Each row is a point on a landscape with many peaks, with its height.
From any point a climber steps to the highest of the 2 points nearest to it. It stops when none of these is higher. Distance is the straight distance between rows; heights are no part of it.
j390: [ 16  15  17  -5   9  -6  11  -4   7 -12 -18 -19   3   0  23 -20   7 -23
   8 -12  15   0 -15  23]  h=67.3
j364: [-28   2 -14  -3  -4   9  -3  -9  -1 -27  -8  24 -26  10   5 -18   3 -25
   6  30  10 -11  11  -7]  h=35.2
j728: [  3  -2  12   0  20 -20  -6  -8 -11   1  -8 -15  26  -2 -20   3  -2   5
  -9  -3  -4   7 -22  -2]  h=61.6
j335: [  3  19  -3  13 -28  28   1  -2   2  12  12  -2  -3  22   4 -19  16 -17
  -4  -4   8   8  -1  30]  h=14.8
j571: [  5   8   0   2  21 -19  12   2  -4 -31   7  -1  -1 -20  19   0   6  -3
   5  -4  27  -4   7  13]  h=46.3
j150: [-10  -1   6  -1  -8  10   6  11  -1  15  27  11  16 -20  -7  17   8  25
  15   0  15  -4   2   4]  h=39.3
j132: [  4 -13   4   0 -33   5  -6  10  -6  -2   7  -9   8   7   7  12 -22   0
 -13   6 -17   7  13 -21]  h=34.8
j802: [-18 -20   5 -13  18   3   4   7   7 -11 -15  19  -6 -14  10   6   1 -13
  40   5  10  -8   9 -19]  h=38.3
j908: [  9  42 -10   0  -1   3   1   6   5   6 -12  -9   4  -4  10 -23  -1  18
  -5 -10  26  11  15   5]  h=60.1
j237: [  4   9   7 -13  27   1   8   8  -4   5 -13  -3  -3 -16  -5  -9   4   2
  11 -14  -1   8   2   6]  h=50.4
j620: [  3  10  -1  -6  12   4   1 -25  16  19 -17 -12 -11  23  -5 -28  10 -26
 -22  -1  -7  12  -4  12]  h=67.5
j652: [-17 -16  -9  13  -5   8   5  -3   5  -3  -5  22 -25  10  13  15 -11  -3
   9   0   5  -8  -2 -23]  h=59.6
j252: [ -5 -15 -12 -25  14   2 -13  -8   9   9 -12  15 -18 -13   3   7  -4  18
 -14  -1 -23  -5   9 -11]  h=42.3
j877: [ -8 -10  -9   7   5  -7  -3  17 -23   3  23   8  -9   2 -19  28  13   6
  28   2   9  -1  10 -14]  h=55.1
j853: [ -3  14  11 -15  -5  26   4   3   2  15 -12   3  10  14 -15   0  -8   3
  10  12 -20 -11  -6 -12]  h=46.2
j15: [ -3  11  -6  16 -10 -13  -9   1 -14   0 -10 -13  20  15  -5  -5   2  15
 -20  12   8  25   0 -10]  h=55.5
j763: [  1   4  12  11   4 -17  -3 -17 -18 -30  -4 -12  15   0 -11   8   8  -2
 -18  22  -3 -16  -9  14]  h=71.4
j647: [  1 -17  -2  13  14  -9   1  13 -19   0   6  -6 -11  -6 -17  16  14  -1
  22 -18 -10   4   1  -1]  h=62.4
j311: [  6 -15  -7   6 -35  -1   1  -7   6  11  -1   2   5  25   4   8 -24 -15
 -13   6 -17  -1   3 -20]  h=38.7
j209: [  1  10 -12   6  13  -4 -15 -12  -4  -4 -13   0 -30   4 -16   1 -11 -11
 -20 -11 -40 -14  -2   0]  h=64.8
j706: [  5 -15  -1  10  25  -3   8  -4 -11 -13  11  10  -1  12  -9  12  23   7
 -19  12 -11   4 -17   7]  h=67.9
j302: [ 16  -3 -10   1   4  -9   5  23  -6  13  14   3  20  -6  18   5   0   9
  -5 -11  11  27   7   5]  h=48.3
j517: [-11 -34   0 -38   4   5  -6  -8  19  -6 -28  12   4  10  10 -18  -2 -17
  19   5   1   9 -12 -22]  h=41.1
j495: [ 16 -17  31  -4   8  -4  17 -12   0 -25   5  -8   4 -13  12   4   4  -3
 -26  10 -11  -4  -4  14]  h=61.5
j54: [-16 -10  -9   2  -7  -1 -10  23  -2   7 -17   1   4  15 -11  -4 -10 -18
  35 -15   5  19 -10 -20]  h=41.5
j398: [-11 -36 -13 -23  14   2  -5   2  18 -11 -20  24  -8   3  11  -6  -1  -9
  32  -4   7  12  -6 -29]  h=39.8
j669: [  2 -12   8   8  35 -12   3 -11  -4   1  -7   9  -5  -1 -15  24  12  25
 -15   4 -14  -4 -10 -12]  h=73.6
j145: [  0   6   0 -10   6   9   6  19  -9 -18  39  14  17  -1  16  -1  25  -3
   0  24  15  17  17  16]  h=45.4
j181: [ 12  12  -8  15 -12 -12  -9  -3 -11 -15  -7 -13   4   2   2  -1  -2   6
 -32   4  -7   7   7   1]  h=52.5
j240: [  0  -5  -8  22  -8   6   1   0 -10   1 -18  -2 -30   5   4  12  -3 -22
  14  -3 -28 -24  12  -4]  h=44.1
j555: [  1 -19   3 -12   0   9  -2   2   3   3   3   9 -11 -10   8   5   1  15
 -20   2 -19  12  10  -7]  h=40.3
j976: [ 16  24  -6  -8  15 -13   6  17  -1 -14  16  11  14  11  10   3  10   6
 -18  14   1  -7   0  17]  h=53.5
j704: [ -8 -11   4 -12 -10   9  -8 -20  21  23 -23 -12  -1  28  -3  -9  -1 -11
 -16   5 -21   6   7 -22]  h=47.8
j327: [-21  -9   3  21 -14   9  14  -1  -3 -14  13  14 -20  -3   2  27  -7   7
  19   6  13 -14  -5 -17]  h=55.3
j402: [ -2  -7 -14  -3   5 -25  -5  -5  -8  -7 -27   8   0  -3  11 -16   5 -17
 -13  17  -2   3  10  10]  h=63.6
j736: [-21  29   6  -2  17  24   9  -8   2   2   3  19 -24  -6  -7   4  -1  12
   1   3   0 -12   5   1]  h=6.3
j430: [  2  -6 -10   8   4   0 -17  -3  -1   8 -27   3   3  21  -3  11   8 -11
  -9  15 -39 -20  16 -24]  h=53.4
j186: [ 26  -4 -14   8   7 -25  -5  14  12  15  13 -15  13 -28  10  -9  -1  30
  22 -34  19 -16   4   7]  h=29.1
j921: [  9   2   1   4  19  -3  -8 -28  10  15 -15   1  15  24  -3 -18  15  -9
 -37   9  -7  13 -20   5]  h=64.5
j939: [ -1  -6  16 -10   8   1   1   5  -9  -2  25  -8   2  -5 -23  19 -11  29
 -11  -2  -5  15  -2 -13]  h=30.7
j702: [ 25  -3   1  -2  38 -20  -7   4   1  -7  -2  -6  23  -2  -5   4   4   3
 -16 -13 -16  14  -5  -3]  h=65.7
j829: [ 20   0 -17   2  -6 -13  15 -13   7  28  10  18  -1  -5  16   6 -16  10
 -39  -7  -8   4   6  18]  h=10.6
j718: [  7  11   1 -25  19  -2   4  26   5 -22  16  10   6  14  23 -11  15  -7
 -18  22 -21   1   0   6]  h=50.1
j342: [-12  25  -7   4  -2   4  11   1 -10   9  18  20  -2  -4 -11  13  -4  46
   0   7   1 -15   0  -5]  h=28.1
j407: [ 15   7 -10   6  15 -29   2   9   3  -1  -1 -11  14  -1  11  -6  12  -2
   7 -17  25  12 -13  17]  h=59.7
j885: [  9  -1   9   9 -19  20   9  -9  -1  13   9  -9  -2  27  -2 -11  10 -20
 -27   8  -5  16  -5  16]  h=13.2
j473: [-12  10  -4   7 -10  -9   4 -14 -12 -22  -3  17 -10 -10   7  -3  -3  -2
 -19  17  20 -10   6  17]  h=32.9
j823: [-16 -27  -6  17   2  -2  16  -8   8  16 -10  27 -27  -5   9  25 -13  16
   5  -9  -2 -11 -11 -26]  h=63.5
j424: [ -7   7  13  11   5 -16  21 -11  -7  -4 -20 -10   7   0   0   2  11  18
   4  15  32   5  -8  -8]  h=23.0
j553: [  2 -18  19 -14 -11  11  -3 -28   9   6  -3 -10  -5  12  -8  -6   1 -13
 -24  11 -20   3  -2  -6]  h=53.2
j193: [  7 -21   9 -13  23  20   5  -2  15  20 -18   0 -15  -6  11 -11  17  -7
   5 -22 -12  14  -4   1]  h=57.2
j98: [-10  -2   8  10  -2 -17  -7  -8 -20 -13 -18 -12  23  10 -14   5   9 -11
   1  24  -3 -19 -20   3]  h=65.9
j210: [ 14 -10  17   1   9 -20  -4  -5 -15  -3  23 -21   7  -5 -28  33   2  23
  -1  -2  -3   3  -3 -14]  h=34.0
j243: [ 17  -2  -6   2  15 -30 -15  14  -9   5   6 -14   6 -11  -5   0  21  -2
  28 -18  40  11   4   5]  h=55.8
j336: [ -1   7 -16   7  -9   3  -3  10  -4  -6  12   7   3   9  -8  25 -16  25
  23   1   6 -16   2 -26]  h=34.9
j96: [  9   2  17  -5  24 -12   1   1  -2   0  16  -9   3 -23   4   6  19  -8
  41 -12  39  14   5   4]  h=51.8
j915: [ -6  19   2   1   3 -13  -9  -6   0  -2  -3 -13  19   9 -35   8 -16  28
   7  -1   0 -16 -27 -15]  h=42.1
j406: [  2  26 -15  -4 -22  -3 -17  -3   6  -6 -16  -8  19  29 -16  -4 -16   1
  10   6   8 -26 -23  -5]  h=52.9
j611: [ -9   9  21 -15  -1  14   3   5   0  -4  30 -16   2  -5 -27   7  -3  26
  -4  -2  18  10  -7  -6]  h=27.7
j373: [  4  22  -1   1   7   7  10   6  -9   6  11   9  17   5 -12  16   9  39
 -13  20  -1  -3   5  -1]  h=24.6
j907: [  3  -9  -7 -16  -5   3 -18  -2  -8  -2   3  -2  -3  -4 -12 -21 -14 -24
 -22  -7 -31  10  -2  12]  h=57.7
j423: [  4  -1  14  -8  35   7   7 -10  11   9 -37  -9 -15  -8  -3  -9   7   5
  10  -9 -11   0   0  -5]  h=53.3
j432: [-24   9  -2 -10   0  17   4  -6   9 -11   1  37 -11  20  -9  -3 -15  -2
  11  15  12  -5  -5 -18]  h=60.5
j965: [-10  15   7   9 -18  -4 -12   2  -5 -11  -2 -20  18  18 -23  -2   5  23
 -11  15  28   9  -8  -9]  h=60.7
j978: [-21   2   1  10   0   9   7   4 -17 -26  -4   7 -20  -1   4  -6  20 -16
  12  28   6  -5  18   4]  h=36.8
j918: [ -3   1 -17  24 -25  11  -7   8 -15   8   7   3  -5  11  14 -16  15 -22
  -4   0   8  17   6  23]  h=16.0
j914: [  0   0 -20  14  12  -4 -14   4 -18   3 -20  12   0  14 -15   3  20  -8
  -1  15 -28 -12   7   2]  h=58.1
j368: [  8   9  11   3   9 -26  14  14  14 -12   1 -20  15   5  30 -11  14 -16
  11 -12  28   8 -19  17]  h=63.2
j903: [  8 -18 -22  -2  10 -24  -8  24 -15   6   0   6  12 -12   9  -5   0  -2
  -9 -10  -3  33  15  -4]  h=46.4
j714: [ -1  -2  23  -2  -7  -2   2  -1   2 -16  33 -19   4 -19  -8  12   6  22
  -1  -5  32   9   0   2]  h=25.2
j946: [-15  -3  -9  19 -19  -7 -21  15   8 -11  24  -9  -3 -34   7  -2   2  -7
  15 -11  33  23  24   2]  h=18.3
j383: [-10  -9  12   8  -7  16   3   0 -16 -20 -16 -17 -15  11   1 -14  17 -24
   8  27 -13   3  14  -6]  h=38.6
j808: [-10   9   4 -12 -27  24  -6   5   0   3   0  -1   8  11 -16  -5  -8  -9
  22   5  -4 -23  -7   4]  h=38.4
j837: [  1   0 -16  -5  16   0 -21  -6  -4   6 -21   9 -15  11 -16 -13  10 -15
 -10  -2 -32  -2  -1   4]  h=61.9
j433: [ 11  -5  22   7   5  -2   6  -2  12 -17  32 -26  -3 -26  17  11   1  13
   8 -19  26  -2   5   7]  h=23.2
j358: [ 26  -8  -9   0  19 -15 -13  -2  11   5 -10   1   5   0  11  -6  -4  -2
 -35 -15 -24  16   2   2]  h=69.5
j536: [ -6 -14  16   3 -12  -4  11   9  -3 -10   0 -19   6 -15   6  17 -15   4
  19  -2  14   3  10 -26]  h=26.3
j653: [ -9  14   7 -16   0  -6  11 -24  -1 -20  -3   7 -13 -18   2  -8 -15 -10
 -18  10   9 -18  -2  19]  h=31.7
j982: [  3 -15   3  -1 -12  -7  11  11   8   3  -6  -7  11 -12  14   9 -30   6
  33 -12   2   0  14 -35]  h=28.2
j824: [ 10 -10   6   0  23  22   3  -5  13  -4  -1  -5 -38  -4  14 -11  11 -10
  -5 -23 -21  17   2   1]  h=60.6
j580: [ 21   7 -21  11  19 -14   0   1  -3  -1  -4  12 -15   2   6   5  -1  -9
  -8 -16 -20 -18  -7  32]  h=73.1
j968: [ -5 -28  13   3  17  -2   8   6  -6   8  -5  -3  -4  -8 -21  10   8   1
  11 -15 -16  10 -18  -7]  h=67.7
j190: [ 12  10  -1  -3  20   0  -5  14   8   1   2  -9  10  -9   1 -12  15  -5
  33 -26  13 -19 -16  31]  h=35.1
j457: [ 16  10 -12  -3  16 -12 -12  19  19   9  12 -10  16 -17   0 -18   4  13
  22 -28  28 -20   0  18]  h=31.8
j828: [  8   0  -5  21 -12   7   3   5   6   0  22   8 -14 -17  29  -7  -2 -15
 -10 -14   7  22  13  16]  h=17.3
j238: [-15  -4   6 -12  -4   0  -8  15 -11   3  17  -1  18 -10 -15   2   9   0
  21   0  23   6  -5   8]  h=43.9
j460: [  8   7 -16  17  -5 -10  -7  15  -4   1  18  -5   1 -26   4  12   2  28
  13  -9  17  -1  25   2]  h=25.0
j900: [-21 -16   4 -21   2  12   2  -9  10   6 -21  15 -10  16  -4 -15   0 -18
  12   3   3  -2 -19  -8]  h=43.3
j134: [ -8   2 -18   8  -2  -6  -7  22 -10  18 -12   1   1   1 -12  -4  -6   1
  18 -24   1  17  -5  -8]  h=43.5
j223: [-16 -10  15   8   0  -4  23   7  -5  -4 -18  -7   4   6   6  15   5   5
  24  12  23   1   4 -23]  h=24.5
j381: [-22   7  16 -25 -11  11  -1 -11   6 -18   4  11  -9 -17   0  -8 -21 -16
   1  15   3 -16   7   3]  h=30.1
j575: [ 21  23 -13  21 -11  -3   8 -20   7  37  -2  -9   9  11  -9  -7  -3  18
   3 -23 -10 -18 -25  17]  h=53.0
j638: [ 21  26   7  11  26  -5   2  11   8 -21   2 -31  -9  -5  12   3  18   5
  15 -18  19  10  13  -4]  h=46.1
j279: [  5   5   6  21  -5   0   7   0 -13   5 -18 -22   9   2  -3   7   8   1
  12   1 -11 -10   5  -2]  h=45.5
j953: [-10 -15 -18  15  -3 -23 -10  18 -15  10   3   7  -6  -5  -5   0  -3   3
  -8 -19   7  36  -8  -9]  h=45.2
j86: [ -9  10  14 -27 -15  16  -8  -1  -3 -19   9  -5  10 -31   3  -9  -7  -9
  12   6   0 -20  20  18]  h=27.9
j905: [  4 -29  14  -9  -7   2   2 -20   3   6 -16  -6 -18  -3   0   4  -4 -27
   4  -3 -37 -30   3   9]  h=53.7
j549: [  8  -9   4 -10 -21  17  10   5   8  -4  -4   8  12  -4  22   8 -30   1
  19   4   5   2  20 -32]  h=30.6
j269: [ 16   2   9  14   6 -24  -3  -3  -2   4   8 -29   7   0 -17  10  20  26
  13   2  48 -10   0  -7]  h=19.5
j396: [-10 -10 -11   5 -19  10   4  -7   4  31  14  26 -22   2   3  12 -14  15
 -23  -1 -12   3  10 -13]  h=27.8
j361: [  5  10  10   7  23 -15  13   2  13 -16  21   5   2 -22  23  14  23  -7
  30  -3  42  -2   3  15]  h=48.7
j494: [  1  -3  16  20  -9  10  -7  -3 -15  -9 -20 -34   8  17  -8  -7  20 -19
  13  11 -23   0   2  -8]  h=41.4
j606: [-10   0  -7  22 -28  14  -2   3  -3 -11   4  -1 -26  -1   7   9 -11 -20
  23  -7  -4 -18   8  -6]  h=47.1
j43: [  6 -20  28 -10   9  12   6 -23   3 -10 -10 -13  -2   0   2  -5  15  -2
 -22  17 -28  -3  -1   4]  h=57.8
j774: [  7 -11   6  -8 -22  -3  10 -14   1  19  -9  -7   0 -11   9 -11 -11 -28
  -6  -8  -5  -7   6  23]  h=56.4
j95: [  7   1  -3 -21  12   5   0  18  -1 -17  19  11  14   3  18 -18  10  -5
 -20  22   2  24  18   7]  h=48.0
j524: [ -3  12  -2   0 -10  12   5  12  -9  -2  20  18  15  -5   8   6   5  10
  -2  14  16   4  13  17]  h=41.8
j56: [-10   6  12   2   2 -18   6  -3 -10  -1   6 -11   7  -7 -11  18  10  23
  22  11  47   0   4 -10]  h=21.4
j534: [ 18  14  10   9   7   3  19 -11  11   1 -12 -14 -14  -9  26 -11   0 -13
  -1 -16   0  -5   9  17]  h=63.1
j26: [  7   9 -10   4   5  -4  -4  -7 -12  -4  -3   3 -25 -14  -6   7 -14   2
  -8 -15 -30 -19  -7  18]  h=68.3
j305: [  2 -19   3 -11  -2   4  -7  11 -14   1   9 -10  13   0 -20 -14   0 -15
   1  -9 -22  13 -18  16]  h=55.4
j997: [-11 -20  -1   6  15 -14   4 -11   4   3 -21  12 -13  -1  -2  22  -3  20
  -3   3 -12 -18 -13 -25]  h=68.0
j343: [-15 -11 -23 -13 -10  -8 -21  13 -16 -15   2  13   5  13  -6 -20  -6 -18
  -1  24  -9   4   7   0]  h=51.4
j233: [ 15 -13  -2   2  16   7   1  13  -5   6  15   2  12  17  -8 -10  14 -13
  -1  -3 -21  16 -30  14]  h=59.8
j678: [ -3 -14   4 -21  -5  -5  10 -20   8   3 -15   3   0  -2   4 -23  -8 -31
 -14  10   1 -10   4  25]  h=53.6
j957: [ 25  -2  12   1   1 -17   4 -10  -6 -24   4  -7  23  -2  10   9   7  -1
 -32  15  -8 -10  -9  21]  h=65.8
j463: [  1   5 -12  -1  -3   0 -11   9   7   9 -32   2  17  26  -8  -9 -21 -10
  21  -8  -7   9  -5 -27]  h=43.4
j7: [  5  26 -12  -2  -4  -6  -7   5  -2   2 -25 -19   0  -2   0 -25 -12  -8
  -6 -12   7  20   9   5]  h=65.5
j25: [  5 -18   2  16 -29   4   9  -7  -6   7  -7   4 -15   2  15  20  -4  -8
  -3  14 -24 -26  18  -8]  h=45.1
j526: [-14   2 -17  21 -25   0  -9   7   4   5  12   2 -11 -29  20  -4 -17 -10
   3 -16  20  19  17   8]  h=17.7
j321: [  6 -24   2   5 -19   2  -2 -14  15  28 -18 -12   9  28   6   3 -17 -22
  -8  -1 -26  -1   3 -26]  h=42.9
j312: [-16 -14   3   1  -1   9  -3   4 -10 -11  10   9 -13   6  -8  10   4  20
 -26  19 -10  17   3 -20]  h=38.1
j345: [-12  13 -15  -4 -28 -17 -21   1   1  -9  -5  -5  19  10 -17  -8 -11  12
  -2   4  30 -23 -22   3]  h=61.3
j493: [-25  16  -9 -10  -5  12   0  -5   8   4  -8  16 -18  12  -4 -15 -12  -6
 -13  10   6   5   1  -6]  h=66.9
j317: [ 19   0  -6  -8  11  -4  -1  -5   5  27 -12   1   0 -12   2  -9 -21   1
 -12 -23 -23   9   0   7]  h=74.6
j359: [  0  21  -5   9 -13  -2  -4  -6   5  22  -8 -17  15   9 -19 -10  -7  29
   7 -13   0 -20 -24  -5]  h=46.5
j912: [ -6   7 -20 -13 -19  -6 -21   9 -14  -7  -1   3   5   3 -13 -15 -15 -17
 -11   1 -14   4   3   9]  h=54.4
j505: [ -8   7  -5  -1 -29  10  -6   9  -5  11   3  -5   3  -3   6  -1 -14   4
  -2   1   2   7  13  -8]  h=31.5
j339: [ -6 -22  -2  -9 -14  14   5  15   5  -7   3  17   8  17   7  10 -12   0
   8  15   3  14  10 -37]  h=33.8
j73: [ -3  12  19 -12  -7  19   2   1  -9 -22  10  -8   2  -8  -4  -8   9  -4
   1   9  -2  -8   4  25]  h=30.5
j777: [ -4   0   3   6  -3   4  24 -19   2  14  13  26  -5 -16  12   8  -2   0
  -8   1  16 -17 -11  29]  h=9.2
j919: [ 18  -6  -2  -2  -7   5  17  -8  14  13  23  15  -9  10  25  -2  -3  -1
 -47  -3  -7  16   7  13]  h=11.3
j260: [ -7  17   4  -3   2  19  -1 -11   9   6 -19  -6 -20  12  -8 -25  -1  -8
 -15   0  -5  17   3  -5]  h=72.0
j961: [-12 -13   8  -4   2  -2  -6   9  -5 -11 -14 -13 -11 -17   6 -25  -2 -15
   9 -11   3  29   6 -15]  h=72.4
j988: [ -9 -16  10 -11   3  -5  -3   6 -24  -3  25   2  14   3 -21  21  17   3
  20  15  14   1  -2  -2]  h=48.2
j109: [ 13   9   1  14   0 -10   4  -8  -8  -5  -8 -20  11 -13   2   9  -4  16
  -7  -1 -14 -13   2   6]  h=49.1
j334: [ -2  21 -17  -4 -20  -5  -8  -4   3  16 -28  -3  22  28 -11 -13 -24 -18
  12  -3   4 -11 -18  -4]  h=47.6
j896: [-22   0 -25   1 -12  -9  -3 -10  -6 -22  -7  25 -28   0   6  -2 -12 -13
 -17  17   9 -13   8  -3]  h=33.9
j465: [ 13  18   7   4  12  -8  11  13  12   8   3   0  10  23  19   0  15 -10
  -8  -2   0   2 -28  10]  h=56.6
j561: [-10 -22   8 -41 -11  -4   0 -26  15   0 -13   8  -2  -1  -2 -14 -23 -32
   4   6  -8 -17  -3   3]  h=50.7
j292: [ -3 -25  21  -3  -6  13   3  -6   5  -1 -12 -21 -18  -5   4 -20  -3 -21
  -2  -9 -16  21  -4 -11]  h=68.5
j799: [  9  10   3 -15  21   0   3  -6  -1  18 -17   7  25  -3 -18  -5  -4  11
  -1   0 -26  -7 -11   8]  h=60.8
j768: [ -4 -38   9 -15  -3   5  -5 -21  12  -3 -19  -7 -18   7   4   7   9 -16
   5   0 -35  -9  -8 -18]  h=58.3
j198: [ 10 -13   1  12 -14   8  14 -17   2  22   5   3  -5  15   8   6   7  -7
 -34   9 -12   7   6   9]  h=12.1
j416: [ -2  15 -14  -4 -19   5 -13  10  -3 -12   8   5   9  18 -17  17 -24  23
  -3   6  -7  -7  -1 -21]  h=39.7
j115: [  2 -14  -1 -11  -2  10 -12  -4  10  -1 -19  -2  -2  11   7  11 -15  -1
  -9   7 -41 -12  17 -30]  h=48.6
j700: [  9  -2   8  -9   9  -2  -6  13 -12   1   5 -16  21 -11 -18   2  15   0
  29  -7   7 -14  -2  23]  h=39.4
j489: [  1  -8 -18 -18   5   9 -21  -7  16 -10 -18  15 -24  11   3  11  -7   7
  -4   9 -28 -15  16 -27]  h=44.9
j93: [ 11  20   3   3  28 -24   9  13   6 -29  11 -13 -14   2  23  -2  15  -2
  -2   0  20  17   7  -4]  h=44.8
j672: [-12 -40  10  -4   9   5  -3   1   2  -7  -9   0 -18   5  -4  13   8  -3
  11   3 -19   3 -14 -22]  h=62.8
j576: [ -9  11   1 -12  11  -6 -11   9  -7 -11 -27  -9  -4  -2  -1 -35   2 -15
   9   4   7  26  13  -5]  h=69.4
j558: [ 14  -1   2 -15  24  -1   8 -11   8  35 -23   2  15 -10  -2  -9 -16  18
  -1 -16 -26   0  -9  -7]  h=67.6
j57: [  4  15  -2   7  -8   6  -5  10  16   2  31  -6  13 -35  15   1   1  33
  13  -3  19   2  38  -1]  h=22.8
j103: [ 15  19  11   6  17   7  15  14   0   1  -6 -14   0  -2   7  -3  11   9
  15 -12   7  14   8   0]  h=49.2
j565: [ 18   4   8   7  22  -5  11 -13  19  19 -10   5  19  22  18  -1  15   3
 -26   6  -3   5 -17   0]  h=61.0
j70: [-28  24  10  21  14  25  10  -2  -3  -6   7   6 -29  -7 -12   7   8  11
  15  -4  17   9   0  -8]  h=5.4
j331: [  3  17   7  19  -1  20 -17  11  31  -5  33  -7  -2 -36   4  -2   3  14
  20  -9  28  11  27   5]  h=20.7
j940: [-16   6   3 -12 -15  24   2  -7   3 -17  16  32   2   7  -4  13 -23   7
   7  15   8 -17  -5 -10]  h=53.1
j869: [ -2   5   0  16  -5  12 -18  12   9 -20  39 -11  -1 -29  10  -5  15  -4
  13  -9  26  19  19  14]  h=19.2
j125: [ -5   6   0  25  10 -19  -9  -9 -13  -1 -24 -10  16  13 -20   9   0  -2
  -1   5  -4  -9 -25 -10]  h=61.8
j804: [  1   1  -9  20  -5  15  -5  16  -6  -1  16   1 -10  -2  10  -7  10 -14
   0 -18   4  25  -4  15]  h=16.7
j595: [ -6  -5  -1  -8   9 -17  -2   5 -14 -12 -12  -6  11  -6  -4 -13   8  -3
  -5  20   9  20  13   0]  h=66.0
j294: [  2   4   9   2  -1 -23  -1  -3  -7   8   8 -20  18  -5 -29  26  -5  31
   8  -1  13  -9 -12 -10]  h=38.0
j781: [ -1 -10 -18 -10  -7 -19  -2   8 -15  10 -10  25  15  -6   6  -1   3  -2
  -9  17   4  -5   5  20]  h=60.9
j762: [-15  10  -8   4 -11  11   3  12  -5  13  22  12  10   4 -17  24   1  37
  23   9   9 -21   1 -13]  h=33.1
j291: [-11  24   3   6  18  19   3  -2  -2 -13  23  17 -21 -20  -6   8   3   5
   4  -1   4 -13   1  25]  h=7.1
j303: [ -6  16   1 -22  10   8  -4   8  -3  17 -11   9  25   7 -23  -7  -4  19
  -9  15 -14   5  -8  -5]  h=54.6
j832: [-15   1  -6  -1 -20 -17 -21  11  -3 -10  14  -8  16   3 -23  -6   3  18
 -10   7  42  -4 -11  10]  h=70.5
j870: [  8   8   0  -9   6  -2   5  33   5  11  23   3  22  13  20  -6  17  -5
  -2  -5   4  19 -11   9]  h=51.9
j954: [ 26  23  -8  14  -4   6  11  -8  11  29  11  -1   1  14   1   0   2  -2
   2 -26 -19 -24 -17  29]  h=60.4
j660: [  3 -25   3  -8 -10   9   8 -13  11  12  -6   4 -25 -11  18  12 -13 -11
   7  -5 -33 -28  22  -8]  h=49.8
j36: [-23 -31   7  -9  -7  18   1  11  -1  -5  20  16  -6  -2   3   9   4  10
  -4  20   1  20  12 -38]  h=36.1
j625: [ -6   0 -18  12 -18   7  14 -14   5  40   6  20 -20  18  -3  14  -9   4
  -6   0 -12 -13   1  -3]  h=25.9
j375: [ 28  19 -12   7  12 -11   9 -14  11  21  -4   4   3  14  12  -2  -1 -17
 -13 -10 -19 -17 -10  25]  h=67.8
j248: [  5  14 -15  -9  11 -19   1   2 -16 -14  -2  19  19  -2   2   1   7   6
 -22  21   3  -4   6  24]  h=57.5
j156: [-13 -16  10 -34  -2   9   0 -22  15 -10  -8  20  -1  16 -12  -7 -19 -10
  -4  10  -6 -13 -25  -9]  h=46.6
j769: [ 19  31 -10  13  -4   5  -1  19   6  -3  -1 -16  12   7  13 -13  14  11
   0  -5  12  13  16   7]  h=54.5
j384: [  7 -13  17   1   7  28  -5   2  -1  -4   1 -18 -30  -2  -6 -16   3 -17
  -5 -24 -27  29  -4  -4]  h=64.0
j253: [ -4   7  -9  -4 -34   8  -5  -4   2  -5  15  14  10  12  -8  11 -33  11
  -5   0   4 -18 -15 -10]  h=45.3
j298: [ -1  24   6  10   9  21  21 -11   8  -1  32  22 -10 -10  10  13   2  19
  -7  -4  16 -14 -14  26]  h=8.1
j821: [-26   1   0  30 -25  19  -2  -1   0  -5  22   9 -23 -14   1  18  -3 -12
  17  -6   8  -8  -3   1]  h=50.6
j182: [  6  -8 -16  11  -8 -29 -15  11   1   7   2 -16   4 -30   2   4  -4  15
  23 -23  25 -14  13   2]  h=27.0
j42: [-17   1  17 -11 -12  20   0   6 -11 -18   8  -8   4   7 -16  -6   3  -9
  14  13  -4  -6 -12  -1]  h=33.6
j110: [-14   2 -18  -5 -24   4   0   4  -3  21  12  27   1  -6  11   5 -19   3
 -16   4  -1   8  15  -5]  h=29.5
j164: [ -1  -1  -1 -10 -14  -5  20 -21   5  24   6  20  -1 -12  14   3 -18   2
 -25   3   6 -12   2  18]  h=9.9
j296: [ 18  17   3  14   5 -10  -2   7  11   0   0 -32  12   3  -7  -7  12  32
   2 -12  36  -1   0  -1]  h=17.6
j299: [ 19 -12   0  -2  31   4   1  -2   3   3   4  15   1  18   0   3  18  -4
 -20   3 -26   4 -21  10]  h=64.1
j467: [ 12   1  12   9  -7   2  17 -21   8   5  -9 -15 -24 -12  12  -6  -7 -32
   4 -22  -3 -13  -4  33]  h=59.9

Where does a climber stop that starts at each point below?
j625 => j763
j56 => j580
j70 => j968
j736 => j968
j54 => j260
j804 => j968
